Points on a hilly landscape, in no order, each with its height.
From any point a ball rolls to the lowest of the 6 points nearest to it. It stops when none of these is lower. Distance is the straight distance between rows; heights are no part of it.
J_811: [145 117 137 132 142 162 120 108 134]  h=4.08
J_649: [104 106 175 235  87 115 102 115 158]  h=2.07
J_490: [109 134 109  54  90  69 182 112 153]  h=5.68
J_198: [135 118 173 184 130 149  92 110 144]  h=2.84
J_281: [140 125  93  82 129 113 152 140 126]  h=5.30
J_474: [100 143 112 112 150  78 121 166  86]  h=1.70
J_488: [119 162  88  54  79  98 184 141 147]  h=6.19
J_264: [148 139 126 135 144 171 121 129 117]  h=3.74
J_895: [170  89 141 113 136 172 126  98 146]  h=6.82
J_869: [108 118 108  85 138  77 139 148 105]  h=3.75
J_40: [107 180  90 113 134 104 127 182  83]  h=4.17
J_401: [119 123 167 193 135 131  96 116 128]  h=2.73
J_923: [124 165 149 210 130 168 112 123 134]  h=2.70
J_259: [115 139 167 211 125 125  90 117 129]  h=2.36
J_830: [113 177  80  79 110  93 164 164 108]  h=6.35
J_665: [119 128 170 206 112 141  99 110 150]  h=2.13
J_311: [111 135  92  82 128  84 141 151 107]  h=3.88
J_380: [119 142  99  92 132 102 144 150 110]  h=3.98
J_573: [ 91 132 113  94 125  49 143 158  98]  h=3.60
J_91: [119 102 179 214  97 142 107 101 171]  h=2.33
J_35: [ 92 123 114  71 104  56 161 132 125]  h=5.10
J_666: [155 126 140 149 129 204 124  98 159]  h=3.59
J_85: [130 121 155 154 151 129  98 120 115]  h=3.73
J_163: [127 143  84  76 128 122 157 151 116]  h=4.89
J_170: [123  85 160 122 151 105 105 113 112]  h=4.49
J_445: [110 155  95  69 100  84 170 142 130]  h=6.02
J_658: [116 109 103  66 115  82 161 130 120]  h=5.43
J_98: [166 126 132 143 135 218 141 103 160]  h=3.76
J_745: [154 114 103  89 136 157 143 128 132]  h=6.16
J_532: [117 128  99  80 125 102 155 137 120]  h=4.78
J_781: [126 161  75  57  87 119 195 139 142]  h=6.57
J_315: [153 131 134 142 140 185 118 106 140]  h=1.77
J_538: [141 144  82  83 135 146 149 145 119]  h=5.38
J_316: [140 158 139 174 135 180 113 115 140]  h=3.17
J_552: [156  89 170 155 113 178 121  85 175]  h=4.97
J_974: [142 159 131 167 142 181 114 130 125]  h=2.74
J_177: [130 149 151 222  99 175 112 112 165]  h=1.69
J_320: [147  98 175 179 103 165 113  93 176]  h=3.83
J_363: [143 157 139 146 153 155 106 136 110]  h=3.67
J_424: [150 107 117 108 145 144 128 123 133]  h=6.50
J_100: [104 159 133 248  92 155 121 125 158]  h=1.68
J_957: [119 107 149 139 154  97  91 138 103]  h=4.47
J_359: [114 148 115 119 145 102 118 167  87]  h=2.99
J_535: [145  77 130  97 137 127 126 115 126]  h=6.97
J_348: [150 114 153 160 129 175 105 104 144]  h=4.28
J_195: [146  61 131  77 127 129 137 108 146]  h=8.13
J_241: [106 136 114 104 145  79 129 153  95]  h=2.64
J_648: [137 135 103 106 147 144 136 148 113]  h=4.29
J_90: [137 159 104 123 145 141 126 159  94]  h=3.72
J_212: [140  95 182 163 128 139  93 104 144]  h=3.78
J_702: [137 158 106 121 153 150 128 159 107]  h=3.00
J_335: [110 135 163 237 100 133 106 118 154]  h=1.65
J_676: [158 110 128 120 144 177 126 113 138]  h=4.71
J_255: [132 137  79  61 110 114 170 138 138]  h=5.94
J_878: [122 142 139 142 161 117 100 147  94]  h=4.82
J_559: [117 172  81  66  89  99 176 157 132]  h=6.22
J_435: [123 148 107 108 150 124 122 155 109]  h=4.01
J_993: [122 150 152 187 147 134  88 139 106]  h=3.56
J_242: [ 93 115 137 116 154  59 109 156  82]  h=3.49
J_491: [120 149 102 105 146 100 127 160  96]  h=3.10
J_599: [127  90 112  60 120  86 156 117 137]  h=6.13
J_366: [110 128 141 141 161  87  93 149  91]  h=4.72
J_340: [129 162 139 197 114 196 129 113 153]  h=2.54
J_357: [145 106 171 173 125 161 101  93 154]  h=3.90
J_432: [127 110 177 172 138 126  88 107 126]  h=3.33
J_460: [ 92 148 105 107 142  58 130 168  87]  h=2.63
J_174: [140  95 154 133 147 124 100 107 126]  h=4.46
J_629: [126  92 128  93 144 101 133 123 119]  h=5.26
J_176: [128 171 131 167 155 151  98 148 103]  h=4.19
J_720: [159 104 151 133 131 171 111 104 148]  h=5.13
J_525: [147  79 171 133 138 151 109  93 144]  h=5.49
J_778: [126 112 103  73 117 105 160 124 131]  h=5.75
J_614: [119 140 103  58  92  95 183 127 141]  h=6.05
J_443: [145  92 103  74 130 133 143 112 132]  h=7.61
J_203: [100 115 117  79 121  56 150 139 113]  h=4.55
J_584: [107  98 125  54  91  65 177 108 155]  h=5.96
J_166: [119 100 122 106 149  91 115 145 103]  h=4.86
J_214: [141 121 153 203 100 179 117  99 170]  h=1.94
J_181: [120 164 147 200 140 149 104 131 117]  h=3.29
J_994: [118 142 142 232  89 158 123 114 167]  h=0.93
J_197: [165 128 105 104 136 192 147 126 140]  h=4.73
J_504: [125 117 130 119 151 113 117 140 102]  h=4.22
J_343: [111 152 100  60  93  74 178 132 141]  h=5.76
J_254: [154 139 137 160 130 212 131 103 161]  h=3.38
J_950: [131 108 138 123 142 121 107 118 110]  h=2.61

Where does a ball stop that starts at each point below?
J_212 => J_994
J_357 => J_994
J_195 => J_950
J_181 => J_994
J_443 => J_474
J_343 => J_474
J_745 => J_702
J_599 => J_474
J_255 => J_474
J_552 => J_315
J_993 => J_994

Two balls start at each pair of points below. Name the first point that both come to, or write -.
J_320, J_923 => J_994
J_830, J_435 => J_474
J_401, J_363 => -
J_163, J_658 => J_241
J_90, J_176 => -
J_869, J_778 => J_241
